Points, in no order, along strands that fork and pass close to each other.
In the rows, 128 means zero.
Two points are linked if the straight distance between their rows is under 84.7. Some points are linked to none.
zokot: [116,99,139,92,93,156,160,161,136,128,104,154,108,134,133,128,151,99,184,195,161,119]
nadu: [106,120,136,148,172,124,163,60,151,129,125,96,114,116,98,120,111,117,86,77,94,121]
Lise: [113,131,148,142,162,108,175,89,158,132,123,86,112,120,145,128,129,115,89,68,111,141]
kiv: [148,129,111,144,110,128,84,165,80,120,134,137,153,123,98,132,96,154,150,160,141,107]
sab: [162,136,115,118,103,107,106,167,65,116,119,140,150,119,130,149,110,127,147,165,152,126]
Nem: [133,129,102,93,121,135,179,137,122,84,105,169,76,151,110,163,118,66,122,175,150,141]
kisut: [126,132,125,149,115,136,56,167,101,148,119,116,166,107,125,119,110,161,134,166,124,88]
kideb: [147,127,145,145,120,163,102,97,140,142,154,98,176,83,136,103,128,194,126,92,109,113]
Sono: [127,128,145,130,95,149,94,168,113,156,114,110,158,102,147,118,129,173,166,151,130,103]
rire: [106,97,124,103,135,156,211,160,138,93,113,111,95,155,124,104,160,137,160,164,154,136]
Pogi: [134,137,136,83,121,153,213,130,148,104,116,127,71,147,128,111,164,137,166,144,161,147]
kedib: [149,159,170,89,110,89,201,115,118,125,101,102,117,141,133,116,133,118,187,108,170,134]
zuvo: [160,143,106,144,138,131,102,104,96,108,157,147,154,115,77,117,102,159,91,121,115,130]
gigom: [99,138,124,123,156,75,169,115,114,122,103,130,83,172,85,149,93,53,126,116,132,129]
ravom: [118,106,131,123,126,171,120,162,171,152,145,166,96,126,166,121,189,127,113,169,127,145]
ruras: [151,158,147,98,125,118,215,112,129,103,118,107,97,146,132,115,143,140,157,105,159,150]
ker: [171,155,117,113,123,115,137,129,86,101,134,158,126,125,124,146,127,121,104,140,137,154]
Tik: [85,89,101,145,163,140,161,136,130,89,143,114,112,162,81,124,108,108,118,135,121,121]
bosak: [155,129,112,138,103,178,98,132,118,128,158,173,124,127,62,116,103,167,160,159,125,114]
nefa: [115,115,125,123,150,106,89,161,115,139,123,145,143,125,145,134,146,101,83,164,124,125]
Meb: [118,139,117,129,110,99,41,158,98,162,102,125,144,126,137,154,99,100,132,167,126,80]
gadel: [145,134,108,92,129,140,179,156,131,92,122,156,74,143,153,162,150,100,108,165,143,162]
Rukub: [118,124,136,115,125,168,184,91,160,144,125,127,99,124,99,92,152,162,159,119,119,134]
lom: [144,127,147,116,86,165,104,160,130,158,124,154,136,100,143,125,143,154,167,169,137,118]
bube: [178,133,106,168,144,143,98,99,155,94,160,119,146,133,181,113,157,188,91,87,146,165]
zuniv: [150,136,99,110,141,149,180,149,131,90,139,131,85,141,145,141,159,147,104,134,133,168]
mudef: [144,127,121,143,103,169,117,116,117,127,142,137,149,110,73,99,104,192,161,129,120,111]
Gaku: [177,144,117,126,129,102,77,173,93,118,141,156,156,112,150,143,138,120,88,178,142,129]
Zatek: [148,181,144,118,126,88,61,107,105,165,114,135,165,102,137,140,109,131,101,106,105,110]
filol: [115,118,150,124,117,155,185,113,177,143,132,113,108,133,152,96,167,161,168,102,132,147]
Kof: [157,155,138,131,117,140,101,107,121,146,146,138,159,97,126,113,132,181,117,107,111,132]
fulu: [131,138,131,125,135,110,146,117,104,121,122,130,132,127,118,128,123,126,115,119,119,142]
fon: [123,154,138,135,145,86,89,86,109,147,122,123,163,110,102,130,92,126,96,88,98,114]
Dupu: [145,151,133,146,157,122,165,70,170,119,146,92,107,123,153,128,136,150,85,46,111,157]
zabim: [134,141,132,98,82,111,110,147,103,146,89,134,139,119,145,157,110,93,174,160,146,106]
kez: [100,122,126,134,155,72,75,137,111,151,110,94,175,115,145,135,116,101,91,115,108,100]
segop: [128,105,125,154,138,135,99,109,107,108,142,86,174,112,91,123,79,148,141,101,111,93]
fina: [147,115,107,129,127,174,162,151,127,105,149,135,111,131,134,115,167,167,121,152,138,157]
kagib: [111,140,154,126,145,75,81,134,140,165,119,115,160,118,180,133,143,103,98,100,112,126]
Tuse: [102,87,145,146,114,128,127,179,154,129,126,104,144,142,204,116,167,135,157,126,149,148]
kerid: [113,139,156,105,113,122,131,120,169,156,116,161,99,125,174,151,156,74,115,129,125,148]
lin: [143,113,94,149,127,152,127,159,93,86,168,149,133,149,67,123,104,144,137,149,137,127]
vizul: [120,86,95,154,150,166,147,142,114,71,176,112,137,154,64,118,93,130,133,131,128,114]
Gora: [106,127,113,132,177,133,121,88,153,136,132,139,109,126,106,120,138,121,49,116,88,131]
rusu: [130,115,110,104,118,114,162,156,95,92,112,152,106,162,106,153,117,73,156,175,161,129]
Bobe: [128,88,131,131,111,178,170,159,143,120,145,114,134,123,146,94,169,175,158,150,142,141]
tum: [146,128,135,131,87,184,88,140,132,155,133,170,123,99,95,120,123,172,161,180,127,101]
bov: [134,155,170,112,94,133,143,107,135,166,113,120,139,110,136,114,126,162,182,104,123,126]
mil: [118,127,110,129,159,115,178,127,112,89,120,113,106,139,118,134,122,119,92,125,121,148]
Forob: [136,180,137,129,106,105,62,106,86,163,97,121,152,116,120,144,80,131,141,113,112,95]
pevup: [170,154,104,141,157,135,104,112,149,113,165,138,133,130,162,117,160,157,58,99,123,159]
kavuv: [117,135,155,109,125,80,181,136,118,140,97,95,121,139,147,128,134,97,167,116,147,133]
nuku: [129,130,157,158,120,72,113,114,145,126,109,107,145,151,211,135,134,140,138,76,158,164]
Peri: [129,97,102,137,137,149,146,177,105,99,139,138,123,134,126,123,151,139,105,177,139,140]
suz: [151,161,115,96,87,142,148,105,154,125,120,185,98,109,143,160,146,73,92,150,142,148]
gep: [109,146,130,137,106,133,113,121,117,138,125,100,149,142,69,111,71,145,196,100,120,85]
vitem: [132,119,107,150,148,164,147,75,128,105,153,127,127,125,62,105,109,162,116,106,107,127]
fak: [107,104,133,101,118,140,176,146,128,115,108,135,107,154,101,109,138,113,189,170,155,121]
Rapa: [137,140,135,125,106,132,62,149,112,157,115,155,142,107,125,141,115,125,130,167,126,99]
petu: [109,99,147,144,122,138,165,142,174,118,127,100,118,152,192,109,161,154,164,102,152,159]
mafol: [133,127,109,124,143,164,109,140,188,137,146,166,71,142,177,138,194,134,90,143,127,162]
Gapaf: [150,150,96,129,176,140,114,104,142,120,155,145,120,119,120,120,154,145,42,121,101,139]
lodaz: [142,108,110,141,146,103,79,190,98,118,136,125,173,117,153,126,139,126,92,174,138,115]
zasa: [122,145,138,112,144,76,192,119,111,125,94,115,102,144,125,141,117,82,127,115,136,141]
Roful: [151,157,129,130,145,90,120,131,125,111,138,131,128,142,183,144,144,116,81,99,131,165]
nudid: [174,168,119,113,124,113,126,131,129,104,140,165,98,145,182,165,146,108,83,120,144,178]
sogin: [151,128,145,118,86,181,129,130,155,163,145,158,118,105,141,113,167,176,170,146,133,137]
nez: [129,127,144,145,142,95,85,133,144,134,139,91,180,118,189,122,134,137,110,86,128,126]
Vaval: [97,74,130,137,129,185,153,136,155,133,135,115,136,113,115,92,154,164,150,146,119,121]
gur: [134,130,138,119,103,169,151,95,136,145,126,142,127,116,79,95,127,179,180,127,125,119]
vor: [140,155,99,136,128,79,99,139,66,107,149,113,153,155,79,150,65,105,141,103,125,112]
Sazir: [135,142,160,125,105,121,112,120,163,155,126,155,116,136,189,139,157,123,139,107,138,157]
somu: [129,139,139,153,150,77,136,114,148,105,122,104,124,155,199,135,136,122,95,67,143,170]
vonik: [96,99,141,143,147,90,139,114,113,133,111,69,160,115,130,130,110,107,129,101,116,109]
div: [146,136,98,149,139,109,104,126,76,90,156,125,162,136,71,131,75,137,115,108,122,120]
muk: [121,108,91,144,167,175,152,92,142,99,150,126,99,125,81,119,135,157,84,124,104,133]
koga: [120,136,148,124,102,107,133,134,107,147,103,67,168,111,151,119,112,151,179,103,132,104]
Leg: [86,71,151,144,173,115,177,107,140,119,111,58,131,124,124,122,115,91,130,102,120,105]
Dola: [138,100,134,150,134,145,106,128,113,119,140,96,180,91,124,112,116,168,124,121,122,105]
Pedi: [116,92,107,145,143,190,141,115,157,133,151,134,114,113,100,101,164,167,107,143,108,127]
Rofom: [132,155,123,96,131,114,152,106,144,125,110,169,76,126,140,174,134,56,74,142,123,151]
Sir: [109,123,148,110,96,162,107,105,158,175,112,175,110,108,108,132,130,112,152,155,115,108]
kapuf: [105,112,114,143,137,63,121,122,86,120,115,64,161,133,110,139,77,100,144,97,125,98]
rubi: [89,118,141,131,157,121,114,106,155,158,125,127,128,116,128,117,145,114,84,116,94,128]
pazok: [151,122,150,151,149,127,110,93,147,117,160,88,172,105,174,117,131,153,104,65,118,134]
rudut: [97,120,136,116,82,152,86,147,137,164,99,149,119,128,110,144,101,94,188,172,135,81]
Gedon: [86,113,126,116,144,110,154,130,130,128,110,151,85,162,99,146,116,60,129,150,125,125]
buk: [139,150,123,101,141,113,128,140,148,115,126,165,82,139,180,167,153,75,69,137,128,163]
zepet: [102,122,112,136,111,139,109,161,112,129,154,106,147,152,68,121,85,125,194,126,125,84]
dep: [119,132,126,147,136,137,115,86,125,125,142,120,148,124,63,112,80,150,137,89,101,106]
rinab: [114,106,156,155,120,91,101,146,147,133,117,76,171,131,214,125,140,137,154,86,147,134]
Rofit: [121,113,126,122,97,147,116,153,114,135,117,150,126,137,93,125,110,129,187,168,143,102]
topal: [117,89,126,124,98,167,117,180,132,137,121,164,118,129,110,128,136,121,174,210,149,109]
Gatuv: [88,86,145,133,124,150,121,171,172,156,131,132,122,132,183,109,178,131,138,142,129,140]
Nuf: [99,145,140,138,148,85,114,81,123,153,117,131,126,132,80,135,86,96,111,88,96,120]
rozo: [114,126,143,96,120,141,172,126,156,143,112,153,85,135,147,134,156,95,140,147,130,145]
Fisop: [191,152,106,117,124,128,95,148,108,105,148,192,126,112,137,154,142,101,64,185,142,140]
Lol: [133,126,95,132,116,145,130,181,93,100,181,129,144,163,58,126,86,121,181,140,137,106]
naz: [113,152,139,131,152,104,166,67,133,140,113,130,96,135,81,125,101,105,104,91,105,134]
timif: [185,156,113,136,123,147,92,108,111,133,159,170,143,98,98,118,137,181,98,139,119,137]
dav: [129,145,114,130,159,134,111,115,189,136,141,147,83,148,180,134,176,134,71,103,118,165]
rosaf: [90,103,120,111,145,146,172,138,146,125,110,151,74,152,113,133,144,97,128,168,124,136]
Devop: [175,160,126,104,89,129,130,123,117,119,126,175,129,103,147,161,132,97,114,148,147,146]
Bimon: [122,135,109,145,146,62,135,112,80,107,129,97,146,152,82,144,70,88,128,90,124,119]
Visol: [124,117,109,99,92,103,130,154,102,119,98,142,122,144,123,162,107,59,175,177,160,107]
sunep: [69,76,129,148,175,132,173,113,150,108,123,89,104,151,90,122,107,89,120,116,116,111]
Pova: [107,118,146,111,113,116,123,150,117,155,101,130,133,118,141,136,134,112,158,151,129,117]
satir: [134,151,146,122,102,126,134,115,102,139,108,103,156,114,101,111,94,168,187,112,128,106]
lifom: [130,139,151,144,108,130,90,136,113,150,118,63,188,93,163,120,113,172,150,99,120,94]
duzon: [77,106,147,125,141,100,135,131,135,158,103,121,121,130,135,132,139,92,122,131,116,126]
vepeg: [98,126,116,143,133,94,43,151,100,161,102,90,168,123,137,130,97,118,122,137,112,73]
vukub: [134,163,117,137,168,123,127,80,178,131,147,128,95,132,157,132,154,144,62,66,103,164]
votad: [109,100,109,127,147,128,119,168,106,113,127,160,115,146,118,141,137,97,100,185,134,131]
sopag: [164,141,137,162,130,134,93,77,162,126,159,115,160,118,171,111,143,190,111,62,131,152]
Ziga: [146,157,157,115,100,139,130,94,155,167,137,149,122,114,149,124,147,152,150,98,121,147]

A fork is a point with three links, a tip a point with one. Leave the first point through the second and follow the links. Name the first fork or tip that comes.
Sazir / kerid: rudut
rusu / Visol: nez
kapuf / vonik: satir
Nuf / naz: lom
zepet / Lol: fina
Gatuv / ravom: Forob
nuku / somu: mil

Follow the links from the first point to the second, and from the first to the third. Name the last point that the two ways share.
segop / kiv / votad: fina
rubi / ravom / Devop: nez
nudid / Nuf / Gapaf: nez
rudut / lifom / Tik: satir
lodaz / vitem / lom: fina
vukub / sab / nudid: kisut
fak / vor / lifom: satir
Gapaf / dav / sab: kisut

A fork is a point with three links. Follow the links from the first point to the second and name the forks in between, in order.
dav / Visol: lom > kisut > nez
kagib / Dola: nez > fina
fak / Tik: satir
segop / bube: fina
Gora / somu: nez
zuniv / tum: nez > kisut > lom
rinab / sab: nez > kisut
Meb / Tuse: kisut > lom
muk / tum: fina > nez > kisut > lom
kiv / Visol: kisut > nez
